Points on a hilly landscape, in no order, each with its height.
From any point a ball rolls to the lowest of the 2 points nearest to it. It stops when none of these is lower. Distance is the straight distance between rows; heights are no part of it.
fep h=599: [ 52   2 -15   1  -7   4  14 -16   9 -13 -32   8  16  -1  26   6 -11  26
  -2  26   7  11   9 -24]
rafud h=533: [ -1  10 -23   5  10 -18  18  32  43 -14   2 -31   3  -2  -8 -17 -21 -11
 -22  45  -6   7   2   4]
nabo h=470: [ 21 -11   9 -19  39  -5  -8   9   3   0   0   2  16  18  -1 -22   0 -15
  -9 -15  -4 -25 -20  21]
zenob h=188: [ -8 -14  11 -24  10  19 -36 -12   1  17   8  28  12   6  -3 -13 -10   6
 -28 -25 -17 -12 -20  44]
Giduf h=227: [ 10 -35  32 -18  -1  23  -4 -23 -14  23 -13  17  -5  34  24 -11 -13  42
   2 -11   4   4  -2  25]
Gage h=588: [ 18  20   1  10  -7 -15  -1 -16  -6 -11  22  13  -4 -17   6  27  30 -13
  16 -26  22   9   8 -23]
nafus h=574: [ 29  14  22  18 -24   0 -10 -39 -19   1  17  36   6   5  -6  28  30  -1
  13 -48   7  12  21 -23]
tuf h=452: [  7  -7  21 -22  39  -3 -34   1 -29 -22  29   0   8 -27   2   5   8 -15
  28  32  29   8   8 -28]
zovom h=423: [  1   1  -5  21  -6   9  14  -8  20  20 -17  25  12  24   1  19 -25  13
 -34   7   7  13  -3  24]
fif h=545: [  6   8  -1  16 -22  10 -11 -14  -4  -6 -15  14   9  11   1  14 -24  24
 -13  60  -3  22   8  -4]
pafa h=749: [-41  -7 -12 -10   7 -10  42  15   1  18 -12 -38  -1 -19   8 -12   7 -10
  10 -32 -27   2  -9  -4]
timod h=780: [  0  -5  10  47 -23  -2  45  -3  14  33   8 -26  -8  13   1   1  19 -15
  21 -65  -7   4 -11  -7]
pivu h=783: [-30   0   1   7  22 -53  52  15 -12 -10   0  15  11 -13  11  17  10   7
  10   6  13  20  -9  -9]
mak h=813: [ -2  14   6  14  -8 -33  27  -3  -7  -7   2  16  -5  16 -10  11  -9  -1
 -13 -29   3   8  13  -8]
Bufo h=720: [-11 -27   6 -16  14  -4  16   0  -5  -9 -12 -12  18 -16  22 -10 -16  18
  12  13  -6   3   3  -8]
sufe h=735: [-39 -18  -5 -19  20   6  16  17   9   2  -7 -40  18 -28   7 -15  -1 -14
  15   6 -18 -11   4   0]
pibe h=160: [  2 -29  31 -34   1  25 -19 -17 -16  36 -19  -2   9   3  22  11  -5  10
  13  -7  -7  -1  26  10]
liti h=170: [ -4 -23  32   3  38 -11  32  23  -2   2 -12 -24  13  29   3 -15 -26 -13
  -1  15  -3  -6  -3   3]
Guv h=630: [ 38 -10 -31  34   6  -9   9   5  15  -4  -6  14   2 -17  21   9  19  11
  25  23  36 -22 -49   1]
gib h=479: [-27   1  22   0 -31  12 -32 -15  -8  15  30   3 -27  -4  -7  24   5  -2
  12 -11  14  15  26   8]
lus h=601: [ 37  28 -24  20  -1 -24   5  -2  -6 -34  20  19 -19 -10  10  14  30  -1
  10   0  47  13   5 -37]
bib h=747: [-20   3 -32 -22   2 -33  16  12   0   7 -23  12   8 -16  16  -7 -12  21
 -24   6  -7  15 -23  10]
piz h=357: [  0   7  -9  -1 -15   7 -20 -22 -34   8 -20   6 -10  -7   1   0  15   9
  22 -28 -13 -19 -26   1]
zalir h=500: [ -5  -3  -7   3  10 -16  -1  11  -5  14 -13 -12  -2   4   0  -1 -15 -15
   2  -2   8 -12 -15  19]
gim h=817: [ 10  -5  10  23 -10 -31  29 -23 -22 -11  -2  31  -4  32 -12 -16 -11  25
 -15 -54   0   4 -10   0]
dur h=554: [  5  18  21  19 -32   9 -37 -33 -39 -16  37  43   4 -15 -39  21  17  -1
   1 -35  -8  14  12 -30]
mef h=569: [ 20  14 -32  18   8 -22  -5  19  24 -20   3 -29  -1 -12  -6 -12  -5 -21
  18  60  15  -6  -6  -9]
tiru h=386: [  4   8  -7 -28  17  15 -32  15  18 -14  10 -15  14 -20   0  -5  -7  -9
  -1  58  -7   3   0   3]
lazab h=784: [ -6 -20   0  12   4   6  43  -2  51  -4  22 -12  18 -29  11   9  24 -26
  10 -18  16  -2  37   5]
mimaz h=70: [  6 -40  42   3  20  -8  38   8   3   1   9 -12  -3  29  20 -13 -25  24
   6   5  21   9   4   2]
litul h=354: [ 35  23  12   1  21 -21 -25 -13 -44 -13  -4   8   3  12 -27  -5   6 -34
  13 -27  -7 -11  -2 -19]
Bukep h=430: [ 15  10  13 -18  13  -6 -45  -4 -20 -10  35  -5  -5 -15 -18   8  15 -39
  16 -15   9  -6  29 -17]
vezuv h=331: [ 30  14 -10  -4   2 -27 -21 -23 -39   2 -14  22 -15  16 -23  -6  18 -14
  16 -37   7 -15 -25  16]
mumuz h=761: [-19 -23  11 -14  21 -27  35  10   1  12  14 -32   0 -22  21  -9  17  -6
  30 -36   7   1   3  -1]
gazo h=486: [ 13  12  -8  24 -20  14  18  -5   1  10 -33  26  -2  36   5   7 -17  38
 -28  35  -7  14 -21  12]
diget h=175: [  7 -30  25  -2  13   5 -25 -18   4 -26  53  29  25  -5   4 -15 -16  11
 -20 -32  10  -9  -4  13]
gobu h=798: [  8  -5 -12 -22   1   2  11 -12  46   1  10 -14  13 -39   5   7  18 -37
  10   1   9   1  55  -3]
Nadeb h=823: [ 27  28  -8 -35   6  11  -7   5  11  -2 -22   5  -1   0   0   6  15 -19
 -11  -5 -17 -16  30  -8]
Seguk h=835: [ 14  39 -33 -21 -18  15 -19   8   4  -8 -36 -22 -15   1 -12  -4   3 -11
  -4  20 -22 -16  18 -13]
Novi h=687: [-24  -1   2 -25  16   9  26  19  -2   1 -26   8  -6  25  -7 -18  -7  22
 -38  -2 -36   1  -6  11]
gef h=551: [ -5  24  18   6 -41  14  -2  -5   3  19  17 -10 -37  18 -14  13  27 -21
  12 -40 -13   4  27  -5]
kib h=379: [ 31   8   3   1  25   4 -23   0 -31 -14  -5  -1   6   2  -5  -1  19 -25
  26  11   8 -24 -19 -11]
relu h=641: [-10 -15 -43  32 -15   6  17  23  27  20  -6  -8 -30 -13  17   1  11  30
  16  27  23   1 -41   5]
kuza h=409: [ 19  -8  22 -25  19   8 -28   4  -1   0  20 -14  -1  -3   8  -4  20 -22
  26 -22  13 -16  15   1]
gaso h=567: [-19   6 -20  11 -37  18 -14   0  15 -26   4  -8  -7   0 -13 -14 -36  20
 -31  10  -9   1   1 -10]
nama h=402: [  7   1   8 -10  14 -12 -31 -21 -52   4 -15  11  25 -21   0  17   1 -14
  28   8  -1  -6 -10  -8]
Burez h=426: [  9  -9  11 -15  17  13 -22  -2  15 -14  25 -17   1 -18   7   1  -1 -19
  26  50  29   7  26  -6]
Mog h=488: [ -6   7 -12  -4  -3   4   1   7  50   8  -4 -11   8  -4   0   0 -28  -4
 -29  36   3  17   3  23]
Ges h=810: [  3   5  -6 -50   9  17 -15   0  28  -3  -8  -5  25 -35   3   5   3 -22
 -14  14 -14  -8  42   0]
Lum h=453: [ -1   2  11 -25 -18 -12 -51 -20 -26   8  13  -1  -6 -20 -17  13 -18 -15
  12  -7   7   9  26   0]
nide h=474: [ 10   4  19  -8  23 -14 -18 -10 -45 -33  32  27   2 -21  -5  11  16   2
  10  -7  19  22  15 -42]
Besi h=766: [-28   6 -15 -21   6 -38  21  17  -3  -6   0  12  -1 -18  18   8   7  19
   1  36   2  26   7  -6]
Maput h=799: [-11   3  -7   2  13 -48  48   7  19  -1 -10  17  27 -10   3  15  -5 -12
 -24 -16   9  10  12   2]
zedof h=595: [  9  23 -21 -34   7 -23   6  27  -4  17 -31  -4 -24  24   0 -20  -4  10
 -14  17 -16   1 -13  21]
limi h=597: [ -5   0  -9  17 -26  11   6   1   9 -13   1 -18 -18  15  -6 -17 -15   8
 -13 -27  -2 -11  -1  -3]
makom h=184: [-19 -37  39  -1  12  10   0   1   8 -11  36   5  10  14   9 -12 -20  15
 -13 -11  12   3   5  10]
mim h=563: [ 17  26 -28  -4  -5 -44 -18  25  -7   7 -10   1 -38  27  -9 -11 -12  10
  -4  30  10   7 -24  21]
Kar h=578: [ 30  11 -10   2 -14   2 -21 -25  10 -14  -7  17  20 -10   4  18 -16   5
 -13  27  21  15  25 -14]
zedi h=805: [ 15 -15   3  31 -13 -17  19 -21 -16   9 -13   3  -6  33 -14 -27  -4  13
  -1 -75 -11 -19 -29  13]
Koreg h=531: [ -1   1 -19  15   4 -47  13  23   4  16  -4  -3 -14   9   5   1 -15   9
  -1  27  23   7 -25  21]
Duv h=575: [ 41  24  15  -3 -28  11  -7 -10  15   5  22  -9 -25   9  -9  10  35 -28
  20 -49   6   6  39 -22]
pases h=625: [-27  10   1  19 -11  23   8  13   3 -22  -3 -28  -5   6 -13  -1  -5 -11
   4  46  -7   2  15 -22]
gipan h=499: [  6  15   6   0   6   0 -16 -14 -32 -39   9  39  12  -5 -19   5  -4  14
 -20   8  -7   7   5 -31]
ruk h=793: [ 31  -3  -3  32 -26 -15  16 -15  10  39  -8  -4  -3  25   1  -2  17   0
  15 -89  -5 -10 -11  16]
lezat h=383: [-32  -9 -14  -6 -17  25 -30 -15 -28  16 -17 -18  13 -38   0  -4   5   0
  23 -23 -36 -18 -22   1]
kis h=764: [-21  -3 -22  28  -2   6  38  12   4  31 -14 -32 -17   4   0  -5  18 -12
   7 -40 -17 -20 -23  -4]
Tuk h=279: [ 12  17   4  31 -30  40  13  -2  20 -14 -16   4 -11  31   0  14   2   9
 -17  21  -2   0  21 -11]
pim h=332: [-12   8 -10 -45  12   5 -37  20   6  15 -12 -15   7 -10   3 -12 -25   4
 -10  46 -26   7 -22  26]
supoz h=693: [-34 -17  28  -8  11  23  27  10 -16   5 -16  -2   1   7  14  10   3  14
   7  31 -16  11  21 -16]
Dosib h=59: [-13  -9  16  -4  -6  30  -7   1  -8  40 -23   4 -11  29   9  19  -6   3
  -4  13  -3   4   4  23]
bonas h=652: [ 30  -4 -25  39  -2   6  10  22  13   6 -14   7 -28   9   8  -8  11  34
  13  25  21 -17 -57   9]
nizim h=596: [-13   8 -18  22   5   7  10  17  11 -31   4 -28   7 -18  -7 -11   7 -13
   9  27  -4 -19 -14 -14]
minuf h=642: [-22  16   6 -21  16 -11  12  29 -19   3 -18   9  -5  23  -6  -4  -9  11
 -21  40 -30  14   3   1]
mer h=173: [  2   6  20   6  -7  23  -1  -6  -1   3  -1  20 -14  26  -1  17  14   0
 -13  -7   1 -14  14   8]
depu h=270: [ 14   0   6 -49  24  21 -28   5  14  20  -9  10  11  -1   7  -9 -10  10
 -14  16 -22  -3 -27  46]
mam h=407: [-29 -13   9   7  -9  11 -34 -22 -34  10   5  -4  20 -38  -6  16  10 -18
  35  -4 -11  -7 -16  -7]
ditun h=438: [  9 -24  21 -34  28  16   2  14  -3  18  -3  -6  -4  13  25 -13  22  -3
  17 -27  -6 -30  -3  21]
ser h=515: [-44  11  20   9 -36  25 -25  -1   2  40  31  -6 -25  -1 -20  24  26 -25
   7 -33 -15   9  21   9]
timip h=724: [-18  16 -26 -27  -9  -2  11  10   5  -3 -21  26   0   4   4 -18 -18  46
 -43   9 -33  16 -29  13]
difo h=771: [ -7 -17   7  12  11 -27  30  -7  15 -15  31 -14  15 -33   6   0  18 -18
  24 -29  16   1   7 -17]
tel h=532: [  3   1 -19  16 -16   1 -13  -9  26 -10 -15 -18  22  -8 -22 -16 -49 -14
 -33  12  -4  -1   1   6]
Gezik h=610: [-24  -8 -30  33  -9  16  17  25  29   6   8 -24 -19   4  -3 -14 -12  14
 -17  22   8  -2 -31   5]
Popat h=79: [-21 -20   4 -10  -8   7 -53 -13  10   0  49  27  15 -20   0  -6  -8   3
 -25 -36   4  -9  -4  34]
bod h=571: [-34   6 -21  11   0 -17  35  27  27  -8   4 -19  -7  -1  -8  -6 -12  -2
 -20   6  -3  10   1  -2]
Mori h=614: [ 40   7 -26   6  11 -10   9   5   4 -17   3  12  -5 -15  28  10  32  15
  24  23  36   3 -11 -22]
Duzus h=849: [-11  21 -39   6 -15  24 -17  19  10   0 -25 -41 -10  -2 -20 -14 -10 -19
  -5  17 -24 -28 -15   0]
Puvan h=300: [ 23 -23  41   8  22  34  -8 -12 -11  -3  -4  16  12  39   1 -13  -7  14
   0   6   2 -14 -13  17]
fuzo h=660: [-51 -22  14  21   1  21  32  -1   4  -5   1 -21   3   0  -2  -2 -15   2
   4  32  -5  25  20 -14]
nerav h=362: [-19  -1  -8  38 -21  15  29 -10  20   8  -7   4   5   6   0  23  -1   2
 -16   9  11   9  13  -2]
Sefig h=528: [  0   5  31   6 -10  18 -25 -23 -42 -37  31  39  -4   8 -29  -1   5  17
 -12 -21  -9  -2  13 -25]

Where does a ball stop that starts at each point below?
Sefig => Popat
fep => Dosib
Maput => kuza
bonas => Popat
Seguk => Mog
timod => Mog
zedof => kuza
Duv => kuza
Kar => Dosib
